Points on a hilly landscape, in no order, each with its height.
A ball rolls from a point to the lowest of its 2 nearest points, and stops where none of them is lower. Distance is the straight distance between rows; heights are no part of it.
gak: [  5  -4  21  11  39 -38 -25  -7 -11  21   0 -35 -26  18  25  -8  -9  25
  16  28  11 -26 -23  49  23 -38   1 -29  35  -3 -15 -27  31  34 -27]  height 319
mil: [  1 -20  20  16 -24  -5 -18 -43  -7  27  32  46 -26 -23 -34 -63   2 -39
  16 -19 -32  82  80  22  -1  13  35   5 -42  49   6 -44  18   0  48]  height 516
vumam: [ -7 -27   1  11 -20 -11 -14 -36  -9  -1  36  58 -17  -6 -28 -53 -37 -15
  19 -16 -30  90  36  20  -6   0  17  30 -56  26  -9 -45   2   1  33]  height 539
duzi: [ -1 -19  36  20   1  12  -6   9 -18  -5  19  -1  23  28 -16  13  18   0
  13  -4  37 -28 -36  31   3 -23  -3  -8  27  -2  16  18   9  30   8]  height 178
zope: [ 12  -3  33   0 -11  27 -24   6  -2   0  17  29   5   8 -19 -35  45 -43
  22 -34 -20  58  72  18  27  37  22  -6  -7  26  12 -34   7 -15  44]  height 453
Silu: [ -8   8  30  34  -4  15  26   2 -36  31 -11   0  20  15 -14  32 -14  27
 -11  16  14 -73 -14 -22  27 -11  25  20  31  -9  10 -31  27  21 -17]  height 84
Kige: [-31   2  30 -20  -6   8   2 -23  34  19 -28  16   5   3   4 -17  -1   3
  19  -1 -17  42  16  31   0  -6  11   1 -21  -1   8 -18 -18  29  -4]  height 290
kovo: [-13  -5 -17  25 -31  30  13  -5 -56  -3  36  44  20 -11 -32  26  -8  35
 -25  24  21 -27 -26  -9  13  -7   5  22  -8 -16  17   4  18 -19 -16]  height 245
kug: [ -3  25 -58  34 -10  37  36  10 -22 -33  -4 -14  21  -4 -33  58 -30  49
 -33  15  19 -22 -40 -72   8  34   1  26  -5 -15   4  30 -12 -17 -27]  height 181
Mepa: [  0   6 -47   7 -24  26  30  -6 -24 -16  10   0  16 -23 -19  45 -26  20
 -39   7  18   9 -40 -39  -9  33 -21  19 -23 -11   5  51 -11  -5 -11]  height 236
ranof: [ 23  13  24   2  19  -9  11  24 -32 -26   6 -14 -20   2  14  28  34 -11
  23   1  27 -40 -11 -20  54  -6   9 -51  43 -18  -7  29  -1  -5  14]  height 365
zokog: [-27  -8 -25   4  13 -20  27  28  15 -16 -22 -49   0  13   5  22 -51  19
  -6 -17 -12  15 -71 -33 -54  -2 -34  20 -12  -2 -13  15 -35  17 -13]  height 345
zapo: [ -5  13  -3  13   6 -38 -24  -5 -23  11  26   0 -49   6  62   4 -28  31
   5  38 -17 -26 -10  24  -2 -31   6 -27  11 -38 -27 -15  23  27 -27]  height 346
femiv: [ 10  20  -2 -18   2  26  21  34   2   2 -32 -20  11  -9   4  18  52 -31
   9   3   1 -16  23 -39  13  26  -8 -24  23   2  -6  15  -2 -24  -8]  height 447
Viguz: [  5  17   2  24 -30  36  23   3 -48  -8  15  27  24  -4 -25  46  26  18
   6  10  17 -46 -19 -28  43  -8  19   3  14 -15   4   5  22 -32  -1]  height 212
kiz: [-24 -20  -9  14   7 -39 -10   1 -30   0  17   2  -7   3  41  18 -25  25
  -4  27  -6  24 -19  31 -42 -32 -21 -10 -25 -13  -8   5  -9  28 -32]  height 82
Vuda: [ -4  14 -27  42 -13  48  23  14  -5 -49   1  17  49  15 -60  34 -17  -1
 -22 -19  50 -22 -36 -11   1  20  -2  26 -10  -4  11  44 -22 -30   4]  height 93
dabot: [ 19   9   6 -30   4  12   0  16  -7  17 -31 -32  13  -3  12 -11  43 -30
  -2 -13  -8 -10  26 -16   6   2   8  -4   1  14 -26   5  30 -12   9]  height 486
feke: [ 32 -12  22  -5  21  -2 -21  11 -22 -21  19  32  -4  -6   6 -11  12 -11
  19  -8  19  16  -4  22  25  11 -19  -2 -10 -14   1 -21  14  -4  22]  height 238
Lebas: [ -3  12 -22  24  13  -8  42  17   8   5 -28 -16   1  -3   8  21 -36  19
  -2  11   3 -52 -20 -58  -2 -16 -13  -1  -2  -8 -14  -2  -7 -24  -3]  height 188
Mor: [ 26  -4   6  19 -16   3 -16 -10 -31  -3  51  15  -5  13 -14   0  11  13
  -4   8  17 -10 -31  12 -10 -30  -6   2   9 -11   6  25  18   9   6]  height 215
gedos: [  8  13  30 -17   4  -8   9 -15   8  -5  -6  -3 -27   5  12  -4  -1  -8
  -3   5  -5  -6  -7  -5  -3 -29  -8 -18 -11  -9  10   6   0  21   4]  height 193
Nesi: [ 15  15  25  -9  33  -7 -18  24  10  -2 -11 -11 -16  -2  14 -10  54  -5
  18  -2  10 -10  50   3  39  15  13 -30  17  -4  12  -1   4 -18   3]  height 44
suk: [ 28   2  -7 -34  -9 -11 -53 -26  12  38   5 -26 -32 -38  17 -24  54  -3
  -6 -11 -19  31  68  22  -5  14  35 -40 -16  21  -1 -27  41 -10  18]  height 498
disa: [ -7   5 -42  -9  -8   4   4  -3  33 -36 -31   0  -5   3 -12 -21 -14  12
  11 -38  -9  44  -2   0 -50   1 -12   7 -34  10   6   4 -27  -8  16]  height 295
koli: [-20 -15 -28   4  22  -5 -10  21  -1   3 -12  -5  27   1   3  15 -34  31
 -22  28  -7 -12 -24 -16   5  -4 -29  16 -23   2  -5 -23  -2   5 -35]  height 563
rorep: [-34   6   0 -15 -13  32  26 -13  45  12 -37  -4  12  12  -6  -6  -6 -34
  -2 -14 -27  -7   5  -4 -14 -14  -2  13 -16  17  23   8  -9   0  13]  height 199
suta: [-33  -2 -26  33  12   9  23  17   9 -26 -12  -4  30  14 -39  24 -42   5
 -25 -18  11 -16 -63 -23 -19   7 -16  35   5   0  -3  12 -23 -16 -16]  height 79
zazud: [ 20   6 -14  -1   5 -33 -31 -12  17   2 -15 -24 -12  -9  29 -16  17  28
  24   7  -5  22  27  31 -18 -23   1 -24 -35  15 -18 -23  10 -18   9]  height 158
Gada: [-27  -6  19 -18  16  34  13   9   9  25 -30  -2  37  -3  -9  -8  12 -18
   2   3  -8 -17   3  -7  27  40   2  11  18   1   7 -13   3  -4 -25]  height 523
Voz: [ 12   2   8 -25  -5 -15 -22 -17  39 -28 -21  -2  -9  -5  -6 -29  24 -13
 -14 -31   9  42  28  -7 -45  19  15 -10 -22  38  18   9 -58   8  23]  height 361
Vime: [-13  21  15 -14   9   2  23 -17  55 -26 -28  14  -4  28  -3 -25  -3 -27
   5 -20  -7 -16  23   2   7  -6  17  -1   3   9   6  -1 -41   1  16]  height 131
zitol: [ -8  -4  32  39  -2   4  20   2 -46  13  21 -17  18  27 -16  49  -1  15
  -5   8  39 -51 -30   1   1 -29   5   9  31  -1  19  11  12  20  -4]  height 139
zov: [ -1 -12   7  -5   8 -28   0   3  13  50 -23 -40  17  -6   3  -1  -8 -15
  -4  -4 -25  -2  -6   7 -46 -24 -14  15 -22   6  15  -3   8  11   6]  height 194
Tinad: [-27   4   9   8  32 -27  12   9  29 -21 -18 -35  15  24  16   7 -51  16
  20  20 -30   7 -42 -11 -10 -32 -10  16  19  14 -11 -16 -40  17 -24]  height 383
lum: [-24 -21   3  12  23 -20  16  24   0  48  -3 -32 -18  -6  26  24  -4   2
 -28  19   2 -35  -9   1 -38 -34 -26  -8  12 -18  15   1   3  53 -21]  height 94
Lof: [ -8 -11  13  16   5   6  12  34 -37 -13   3 -15  27  -2  -5  44  14  -4
  -8 -10  55 -52 -36 -16  36  29 -11  -6  38  -5  -2  18  -9  13  -4]  height 191
Dufef: [  5  -5 -22   5  20 -25  -7  18  19 -44 -29 -31   5  14  11  -9  -2  27
  -1 -13  21  -7  -3   7  -6 -14 -21   5   1  18 -13  21 -11 -13 -13]  height 430
bivuf: [  0   4  26  -8  26 -12 -21  12  43  27 -25   3  -7 -14   1 -21  30  -3
  18 -18 -26  15  63   3  16  22   8   5   1   7   9 -18  -9 -25  10]  height 142
guf: [  1  29 -14  30 -18  48  25  11 -16 -37 -13  24  28  26 -39  28   9   9
  -3  -3  14 -39 -18 -35  18  -3  -2  14  -2   3  11  26  -6 -29  -7]  height 153
dut: [-42  11 -28  30  -6  30  33   1  -1 -28 -17  32  47  11 -43  13 -55   0
 -12 -20  34  -7 -45 -11  -7  13  -1  58 -16  -2   8  10 -28 -37  -6]  height 28
nopos: [ 11  13   9   2  33 -32  -1  -8  41  -7 -13   3 -34   1  24   6 -13  -6
  20   2   0 -16  16   8  11 -31   7 -40  19  -5   5  -7 -27  28   8]  height 146
momal: [ -4  17  34   3  -2  -8  23  -2 -28  33 -18 -40   4  12   6  19   5  28
   8  23  16 -56   0 -10  44 -15  33  -5  59 -15  -6 -11  21  21 -28]  height 147
gekiz: [  4  -4  33 -18  -2  13 -35   3   5  -2  -3  39 -14   1 -11 -43  51 -38
  31 -21  -9  42  47  32  19  46  29 -25  19   8   5 -35 -18  -9   8]  height 417
Ramob: [ 18  -6  -7  -6 -23  28  28   1 -46  43  12  21  26 -29 -16   6   3  -2
 -19  13  -2 -11   6 -25  14  40   1  33 -10 -20  -6   3  40 -20   2]  height 368
nefat: [ 34  10 -10 -39 -18   5 -19  -3   9 -16   2 -34 -15 -14  23 -18  60 -17
  15 -19  -5  29  42  12 -15   8  17 -37  -8  23 -14  16   2  -9  31]  height 427
vegik: [-30  -9 -36  13   3 -25   3   9  29 -62   6  12  -7  13  -3   9 -48  11
  -3 -22   3  29 -46  17 -67 -20 -35  -4 -17   1   5   3 -47   2 -24]  height 302
buk: [ 25  14  17 -23  18 -53 -23  -5  10  -5   1 -54 -61  11  16 -10  20 -14
   7  -7   6 -16  13  11   2 -14  10 -62  52   6 -10   4  -3  34   9]  height 562
Sar: [ 32  20  15   3  19 -37 -10  -5  42 -20  -1   8 -22   3  10  -5  20  10
  34  -5   7  -2  40  10  13   0  30 -30  16 -11   3  11 -32 -17  11]  height 128
Sot: [-16 -18 -16  11 -12   0  14  -5   3  -7   6  25  10 -20   1   0   2   4
  17  13  20  14   0  27 -11 -15 -25 -10 -30 -17  15   0   0   0  -4]  height 164
zibob: [ -8  -1   0   6  32  -8  -6   0  67  31 -19   7  -1  -1  -9  -3 -14 -17
  17 -19 -38  22  30  -7 -12   3 -11  11 -21  -7  21 -19 -21 -26  11]  height 209
Neki: [ 17 -11 -11 -33 -21 -11 -28 -15  -9  38  37  -6 -26 -27  19 -10  -2  -7
 -40  18 -18   2   8  -2 -21  22  -5  -9   7 -19   5   3  41  11 -14]  height 313
nomak: [-12  -1 -12 -13   3  15  20   1  -6  -3   3 -12   4 -11   5  27 -13   9
 -30   4  18  -4 -44 -23  -8  21 -40   4  10  -5  -5  23  -5  26 -24]  height 89
vupe: [ 25   2 -20 -16 -36   2 -20   9 -26 -35  34  26   7 -11  -6  -1  21  23
   6  -3  24  17  -2  12   9  11  -1  -4  11 -20 -10  34   5 -45  -4]  height 393
seto: [ 14  -7   2 -32 -18  -6 -28 -26  15  41  11 -31 -22 -21  20  -2   1 -18
 -26   5 -54  14  15   4 -42 -22  14 -25 -25   0   4 -14  32  24 -12]  height 389
voki: [  6   7   9 -12 -22  37  -9 -16   7 -36   7  44   6  15 -32 -36  13 -50
  -7 -24  -7  31  14  -5  -8  33   9  11   1  15  22  14 -29 -17  16]  height 595
tuvar: [ -5   3 -21  -4  -1  12  25  14 -25  19   4 -19   2 -15  16  41  -4   6
 -29  16  22 -73 -10 -31  40   3  -6 -11  26  -7 -13  -5  22  34  -5]  height 287
Tuv: [ -6 -23  18   4  18 -22 -23  14  -2  14  12 -24  -9  10  19  20 -10   1
  33   3  18 -18 -25  35  22 -22  -5 -25  38 -15  -5 -24   5  57  -7]  height 342
mikin: [  5   3 -16 -27   1 -15 -18  -8 -19  38  -2 -41 -16 -16  34  -3  12  32
 -23  38 -25 -14   2   9  -2 -24   9 -27  -3  -4 -17  -4  63   2 -28]  height 252
det: [  4  13   6  17  29  -8 -12 -12  51 -18   9  15  -8   6  -6  -4 -41 -16
  18 -11 -24  29 -16  -5  -6   5   0   2 -15 -13  16 -13 -50 -15  16]  height 251
zotav: [ -6  13   5   4  -3  28   4  -7  31 -30   9  36   1  23 -33 -27 -29 -34
  15 -40 -29  38   7 -10   4  33   6  44 -18  12  -9   7 -35 -31  26]  height 576
Linuv: [-12   5 -13  16  30 -30  14  16  14 -11 -32 -21  14  -4  23  22 -52  30
   8   3 -23  15 -26 -18 -28  -7 -10  35 -14  -2 -25   7 -49  -6 -24]  height 367
rar: [ -9 -22  11  -1  36 -24  15  34  35 -14 -30 -47  -5  11  11  19  10 -18
  18 -18  22 -17 -20   5   0 -19 -32 -22   9  17  17  -3 -23  17  20]  height 396
peze: [ -6  -7  16   8  21  -5  18  32 -35  12   8 -31 -11 -15  16  40   2   5
 -25   4  35 -68  -8 -14  44  19  -7 -29  63 -17   4  22   8  37 -15]  height 240
Mav: [  6   5   3 -34 -27 -26 -32 -49  13  20  13  11 -55 -18  37 -11  19 -12
   5   3 -20  38  15  24 -23   2  24 -55 -10   5   5 -39  -2  38   5]  height 364
Ter: [ -4 -12 -19  16 -15  18  -7 -29  21 -15  41  52  11   8 -34 -31 -50 -17
  12 -23 -30  65   6  -1 -17  11   5  50 -30   9  -6 -19  -5 -15  22]  height 558
basof: [ -3   1  28  -3   3   1 -44  -3  23 -18   6  47  -9  12 -12 -44  29  11
  34   1 -11  14  46  22  46  27  25 -16  25  -7   0 -14  -4 -31 -11]  height 379
poka: [  5  14 -23   8 -15  37  39   2 -33 -17   7  11  33 -24 -28  30   1  -2
 -23   0  33   3 -13 -30 -11  66 -10  23  -1 -16  -5  49 -14 -37  -3]  height 281
suzer: [  8  16  49   5   9 -12  28  -4 -18  34 -29 -55  -1   4   9   3  28   2
  24  23  -7 -36 -14  -9   1 -36  10 -12  20  -7   2   2  17  14 -15]  height 202
Tuf: [-11  -3 -11  -1 -20  26  16  -6 -43  49  11   0  20 -27 -12  42 -16  15
 -40  24   5 -42  -4 -33  18  42   7  36  12 -11  13 -25  25  -3 -19]  height 373
luni: [ 28   9   1  -2   7 -53 -11  -5  13 -42   3 -46 -58  14  13  -5   9   8
 -10 -18   8  -4  -8 -15 -16 -17  -4 -33  42  21 -16  38 -23  22   0]  height 579
Nuf: [ 30   9 -22  -5   0 -18 -12   4   8 -52  21 -37 -33   9  13   8   1  34
 -21 -10  -8  16 -26 -21 -22 -14  -9 -14  17   6 -16  53 -26  22 -11]  height 592
Gog: [ 12 -17 -21   4 -34  28   6 -17   2 -25  17  27  19  -2 -32 -37  -3  -7
  23 -26 -26  79  24  -5 -13   7   0  36 -43  30 -10  -3  15 -15  30]  height 575
migom: [ 26   4  12 -21 -14   7 -17 -27   6   3  11   9 -33   0   2 -22   8  -2
   6  -3 -26  24  12  -5 -11  -6  14  -4 -13   4 -13   7   7 -12   3]  height 239
pazu: [ -5  -4  20  17 -28  46  10 -18 -14   6  26  60  30  12 -38 -38   8 -42
  14  -4 -12  40  32  25   9   0  19  43 -29  17  25   9  20 -12  37]  height 355
Buta: [  9  -3 -22   6 -22  16  15  -1 -42  54   6  -4  24 -13  22  58   0  28
 -24  35  -6 -50  -8 -24  24 -10  12  13  -1  -2 -10 -20  41  10  -9]  height 334
nulas: [ 15  -5 -15 -32 -25  11 -12 -25   1   9  23   2  -6  -7  13 -22 -22 -13
 -17  14 -36  25 -21 -15 -21   8 -16  19 -11   4 -14  -2  24  -2  -5]  height 276
zozo: [ 25  -2   5 -18 -19   1 -27  -1 -28  16  26   3 -16 -18  -5 -36  54   4
  -9   3   3  14  33  19   5   1  15 -25  -2 -16  20  19  34 -30  23]  height 469
Pefop: [ 15   8  20 -32 -20  18 -14 -34  -6  61   2 -12 -22  -3   9 -11  28 -22
  -3   4 -26  -7  34  25 -13 -23  29  -9 -22  10   2  -4  44  32  15]  height 352
nuzub: [-10   3   8  16  -8  26   1   0  12 -29  13  55  38  13 -25 -12 -13  -9
   7 -12  26   4 -13  19  24  16  14  32   1  -6  -1  11 -18 -31  -9]  height 306
zom: [-14  -7   5  10 -36  53  29  -3  -4  22  -9  28  30  28 -43 -25  21 -29
  28  -9 -23   4  37  17  -1 -10  14  42 -27  20  19   0  17 -20  43]  height 360
pomov: [-22 -11  -1  -6  22   0  -3  18  17  16 -24  -8  23   1   4   3 -15   6
   4  19  -9 -17 -14  -3  36  11  -8   9  18   0   4 -39  12  12 -37]  height 546
fud: [-23 -12  17  -6 -14  30  14 -13  26  -1 -11  25  19  15 -19 -22 -12 -11
  16 -10 -22  31 -14   7  -8 -20   1  18 -36   8  29  -7 -10   9  20]  height 249
sesig: [ 14  12 -28 -14 -10  40  -7  29  -6 -50  13  -9  24  14 -16   8  26 -18
 -16  -8  14  -5 -13 -28  14  32 -10 -21  23   7  -8  37  -6 -10 -10]  height 638
nogi: [  0 -20  14   4  30 -44  24  18   5   8  -7 -56  -7  16  11  30  -4 -18
  27 -14  21 -27 -25   7   8 -32 -11 -17  33   3 -20   7  -4  35  16]  height 370
Dipe: [ 15   5  25  -1   5   7 -18   8  18 -43   5  40  28  28 -15 -22  -1 -20
  27 -37  28  14   9  14   6  17  26  13  28   3 -18  -5 -39 -31  19]  height 273
von: [-10  10  21  22  -5  11  25 -10 -13  53 -32 -28  27  10  -4  19  12  14
  31  27 -34 -27 -10 -10  -4 -37  15  22 -15   4   9 -19  33   2  -1]  height 250
Lupas: [ 30  -1  -8 -43 -27 -20 -30 -39  20   6   6  -8 -40 -10  21  -3  27 -26
  11 -18   6  19  31  15 -23   4  24 -48  -5  24 -16 -14 -13  31  36]  height 392
zaf: [-36 -24 -16  27   9  11  20  11   9  19 -11  28  49  -1 -10  11 -57  10
  -9  11 -11   4 -42 -14   4  20 -18  47 -15  -7  -2 -35  -7 -14 -17]  height 580
Kanug: [ -7  -6  -4  16  27 -47   5  22 -12 -14 -11 -39  -6   4  27  19  -4  46
 -15  19  22 -26 -10   3   6 -23 -21  -7  22   7 -12  24  -2  10 -20]  height 408
zasu: [  1  -8  24   5 -23  10 -49 -34 -10  18  17  38 -31  -8 -20 -49  46 -23
  24 -26 -24  66  79  18  25  25  49 -20 -25  43   1 -49   2 -16  50]  height 488
Veka: [-21 -15  -6   5 -13   5   5   4  -1  45 -18 -11  28   1 -11 -10 -12   5
 -10  19 -28  15  -2  -5 -38 -28 -12  40 -47  13  27 -17  17 -14  -3]  height 234
zimur: [-36 -19   8  26  17 -47  -7   8 -10  20  18 -10 -22  13  42  18 -41   7
 -17  21  -5 -13 -18  22 -40 -26 -21 -26  12 -29   3   9 -19  62 -29]  height 49
Bepud: [ -4  13  11 -18  11 -10  22  -8  17  -2 -16 -41   1   5  27  13 -41  12
   1  29 -13  -9 -33 -28  -4 -15   2   9  28   6 -36   4 -17  25 -25]  height 401
toton: [ 13  -3  -8 -21  10 -10 -25   6  14 -34   9  20  -5  -3  16  -6   4   5
   6  -7  24   9  -3  22  30  19 -11 -16  12  -1 -23  -7  -7   3   2]  height 197
Palit: [-15 -19  -2 -10  -6 -22  -4 -14  20  -1  12  52  -2 -18  13 -24 -35 -12
  -9 -10   4  33  11  30  -4  18 -21  29 -17  -7 -11 -36 -18  -2  -7]  height 625
nefe: [ -6  31   9  13  20   0  37   2  17 -25 -30  32  -8  12  16  -3 -17  -8
  17  -4   5 -36  -5  -8  19 -12   4  -6   2  -9 -10  -6 -19 -21   2]  height 56
pati: [  4   8  34   7  17  17   2  16   2  17 -15  -1  44  16 -12  -5  27   3
  21  11  11 -12  20   5  28  -2  20  14  13   5   8   4  -5 -11  -3]  height 497
rifi: [ -8  19 -14  10  39 -11  11  32  19 -51 -32  -6  22  20  -5   6 -22  21
  -8 -18  32 -10 -13  -4  20  -1 -14  11   8  16  -8  16 -47 -20 -11]  height 451
zeguk: [-19  24 -46  44  10  11  34  12  -7 -52 -10 -13  21  -8 -25  59 -49  27
 -33   0  32 -14 -63 -46  -2  29 -10  27  10  -7 -22  29 -40 -15 -36]  height 130
Getu: [ -2 -25 -19   1 -17  17  10 -13 -16  41  27  16  24   1 -16  -8 -15 -13
 -13  30 -32  30  11  16 -24 -31  -6  30 -34   4  33  -9  21   4   7]  height 270
zosod: [ 17  21 -28 -23 -17  45 -17  12  14 -47   6  21   5   3 -26 -29  35 -20
  -2 -17 -13  31  16 -19   6  35   3  -2   9   4   8  23 -14 -36   0]  height 616
Femam: [ -3 -15  -9   7  11 -40 -12 -14   2   3  -6   3 -19  -9  26   2 -12  17
  25  11   4  27  -9  45 -35 -29 -21 -16 -34  -1   0 -24  -9   5   3]  height 117
rokob: [  4  10   0 -13   8 -18  -2  -7  25 -66 -34   2 -17   8  10 -26   3  10
   4 -37  30  38   3   9 -35  -2  -6 -11 -23  33  -2  16 -54   9  22]  height 331
Tuz: [ 19 -11 -15  -5 -24   7 -11  15 -30  18  38   1  10 -39  -9  -8  36  25
  -4  18   6  -9  14  -8  23  18  -1  -5  16 -31   9  21  34 -52   4]  height 431
menek: [ 35   1 -13   1 -36  21  -5  -3 -38 -32  47  36  -4 -17 -28 -22  24 -11
   4 -12  12  32   8  -2  -6  15   6  17  -1  -7  11  41  17 -44  31]  height 362
bomal: [  2   8 -37 -33 -21  28  24  -8  22 -10 -34 -13  -3   2  -6 -16   0 -23
   2 -25 -19  16  -4  -6 -32   2 -11   5 -33  17  -5  19  -7  -2  22]  height 255
vod: [ 24   4  -4 -31 -22  -7 -43   4 -22  17  11  -1 -22 -12  26 -33  76 -14
  14  -6  -2  28  55  20  16  26  35 -43  -1  14  -3  -2  35 -20  28]  height 465
vamo: [-22 -26   1  -1  -2   4  -4   8   4  16  -5  30  13  -7 -15 -18 -31 -26
   9 -14  -9  23   7  16   3  32  -6  46 -15   2 -12 -36  -4 -24  13]  height 611
rifa: [-10  -3   6  22 -20   9  14 -21 -38   1  16  51   6 -10  -9  14  -5  24
   1  20   2   5 -16  10   4  -6 -13  11 -33 -23  11  -5   9 -13 -14]  height 206
fefal: [  9   7 -33 -14   3  29  12  28  19 -32 -10 -52  16  16 -21  14  20  -9
 -22  -9  16 -24 -15 -40  -4  15 -21  -6  31  13  -4  61 -21   3  -7]  height 656
fas: [ 16   9 -14  -5 -14 -12 -23 -30 -21  11   6 -26 -28  -4  32 -21  28  29
  -5  28 -15   9  15  33 -15 -22   9  -7 -32   8 -22  -3  53  -9  16]  height 204
melas: [-15 -16  -6  37  13 -53  12  18 -27  -4   9 -32 -33   1  20  36 -15  42
  -8  20  21 -48 -33  12   1 -27 -16 -26  50 -14 -23  -5  11  35 -31]  height 387
Pez: [  7  15   4 -27  11  -7   6  33  -5 -15 -12 -23 -15  -2   5   4  28  -5
  14  13   4 -29   1 -31  46  28   2 -41  61 -17  -3  25  -8 -15 -23]  height 402
robu: [-26 -25 -19   9  -1  12   9   1 -19  13  -6  43  29  -5   1 -31 -54  -5
 -20   4 -23  35 -11   0 -13  15 -22  59 -48   3  -5 -42  14 -21 -15]  height 594
Ket: [-14  -1  15  -5 -20  43  33   4  -4  42 -22 -11  33   5 -16   4  30 -11
  24  -4 -32 -19  31   0  -8 -20  14  32 -29  24   8  -7  41 -16  24]  height 307
Bugu: [ 30   5  26 -28  25 -28 -60 -25  12  25  -9 -37 -48 -11  30 -27  43   2
 -19  -9  -3  15  40  30  -1  -9  42 -56  -3  29   1 -39  20  31  16]  height 527
nof: [-25 -17   1  -3  13 -13  17  14   3  54 -16 -34  11 -38   2  17   1 -11
 -32   8  -3 -19 -10  -3 -34 -10 -32   4 -24  -4  29   9  17  30 -21]  height 148
rubur: [ 20   9  -8   7   3  19   7  13 -28 -14  18   2 -13  15  -2  21  41  -7
   0   6  15 -52 -10 -26  31  -7 -13 -31  20 -11  11  36  20  -2  12]  height 330
kan: [-32 -21 -26  18  17 -39  15  22  27 -40  -4 -26 -18  11   9  25 -54  12
 -11 -11  13  -3 -47  -7 -45 -16 -44   0  15  -5 -14  19 -42  26 -18]  height 324
bome: [-25  12  -7  25  -1 -25   8  -7 -28  11   7 -10 -12  12  31  18 -29  29
  -3  35  -4 -50 -24  -3   1 -40  11  -2  16 -21 -25 -20  24  27 -37]  height 366
vesa: [ -2 -13  -4 -31  -9  14   5  -5 -15  62  14   7  -2 -34   2  -4  -6 -23
 -23   4 -14  -6  11  -5   3  46   1  17  10 -28   4 -13  30  12 -21]  height 354
ros: [  3 -11  14  -9 -22  24   0 -25  -5  46  30  30  12 -21 -30 -39   2 -35
  -8  12 -27  53  38  18  -9 -10   8  41 -32  -3  36  -6  24  12  20]  height 310
vuga: [ 23   3  22 -32  17  -3 -32   1  24 -45   8  33   3   4  14 -11   7 -19
  19 -17  37  20  23  28  22  32  30 -16  38   1 -14   4 -41   1  -9]  height 237
did: [ 16  -1  -7 -16  -7 -26 -18 -19  35 -16  -5 -29 -26  -1  -1  -7  15  -8
 -28 -20 -12  20   7 -11 -48  -8  -6 -28  -8  23  27  10 -42  30  21]  height 388
rir: [-23  -6  30  -2   6  15 -14  15  11  -7  -6  54  15  10 -16 -28   5  -4
   8   5   7  10  36  17  38  39   5  24  14  -5  -8  -8 -18 -30 -27]  height 343
midel: [ 24  -5  15  11   4   9  -3  17 -19   2  -6   7  11   0   0  12  29 -10
  17   3  14 -12 -10 -13  30 -13 -24  -5 -17  -2  -6   5  26 -11  39]  height 282
tapab: [ -1 -10   7  -8 -12  21 -20 -10  -2  55  13   8  18   6   3 -17   5  -7
   2  14 -25  -8  25  39  -2 -30  16  14 -18  -1   9 -29  38  21   6]  height 312
Magib: [ -2  11  25   4  34  15  -5  22  12 -33 -23  -4  33  28 -15 -11  13  -5
  -9   0  21  -9   0  -7  23   2  -3  -3  29   8  14  18 -20   6 -11]  height 475
Nonu: [-17  24  -8  12  12  10  44   3  19   4 -38  17   6  -8   9   8 -32   1
 -12   0   0 -22   5 -23   3   9  -6  24 -31 -12  -6   2 -12 -22   1]  height 125
Fute: [ 34   9  39 -13  33 -54 -43 -22  -1   5  -6 -27 -59  12  26 -19  24  -9
  13  -5   9   1  -4  19  -3 -12  11 -49  12  13  -5 -32   8  29  20]  height 547
ror: [ -1 -24   0  -9   3  -4  10  21 -13 -22   5  -4  10  -8  12  17  -2  -8
 -10 -10  39 -19 -34   1  26  24 -29 -15  26  -7 -19   6  11  14 -12]  height 145
Gif: [-26  10 -17  43  30 -26  38  32 -16   9 -23 -45  15  -8   0  59 -43  39
 -31  12  14 -54 -15 -51  -1 -10 -21   8  12   9  -2  -3 -20  -1 -18]  height 235
pebik: [ -4   0   1  25  18 -20  -2  -6  31 -33  15  27 -12  17  -3   3 -51   2
  -1 -13   1  15 -36  22 -21 -32 -10  -6  -1 -28   8   1 -23  -2 -13]  height 279
nok: [ 24  -4 -23   3 -32  26  27 -13 -39  -1  31  25  19 -22 -25   6   0  -2
  -6  -2  10  17   5 -19 -15  27  -5  42 -18 -24  -8  34  15 -36  22]  height 325
pokas: [  8   8 -11   6 -10 -25 -36 -13 -19  23  40  21 -53 -17  43  -3  -6  33
   0  28   0 -25   5  22   2 -15  15 -26  17 -47   3 -12  31 -13  -2]  height 369
salom: [ -7   2  11 -16  -3 -13 -10 -30  36  32 -17  11 -34 -19  33  -6  -3 -11
  14   4 -28  16  32  28   0  -8   7 -26 -35 -11   2 -37   7  32   1]  height 329
lud: [ 12  -3   8 -16   2  -8 -36  -7  -4  16  16 -30 -15  14  17  -9  11  25
  -4  33  -5 -21 -10  11  10 -19   3 -13  33  -7 -13  -3  37   3 -23]  height 288

Where does a ball stop that starts at each point below?
nogi -> zimur
pokas -> zimur
vumam -> toton
Tinad -> Nesi
Bepud -> Nesi
robu -> zapo

Call two points neighbours if one is among the 2 nearest of the other. Go from one point of each pair to the other, from neighbour to neighbour, staying as low as possible. Name the highest point that can't be avoided.
Nesi, Silu -> Ramob
Silu, zimur -> Mor
nomak, zimur -> kovo
zapo, nomak -> pokas
nomak, dut -> Mepa

Write out the way that a ball takes from each point below.
rar -> nogi > Tuv > gak > lud > mikin > fas > zazud > Femam > kiz > zimur
vamo -> robu > zaf > koli > pomov > Gada > pati > Magib > rifi > Dufef > Kanug > melas > bome > zapo
pazu -> ros > Getu > Veka > zov > nof > lum > zimur
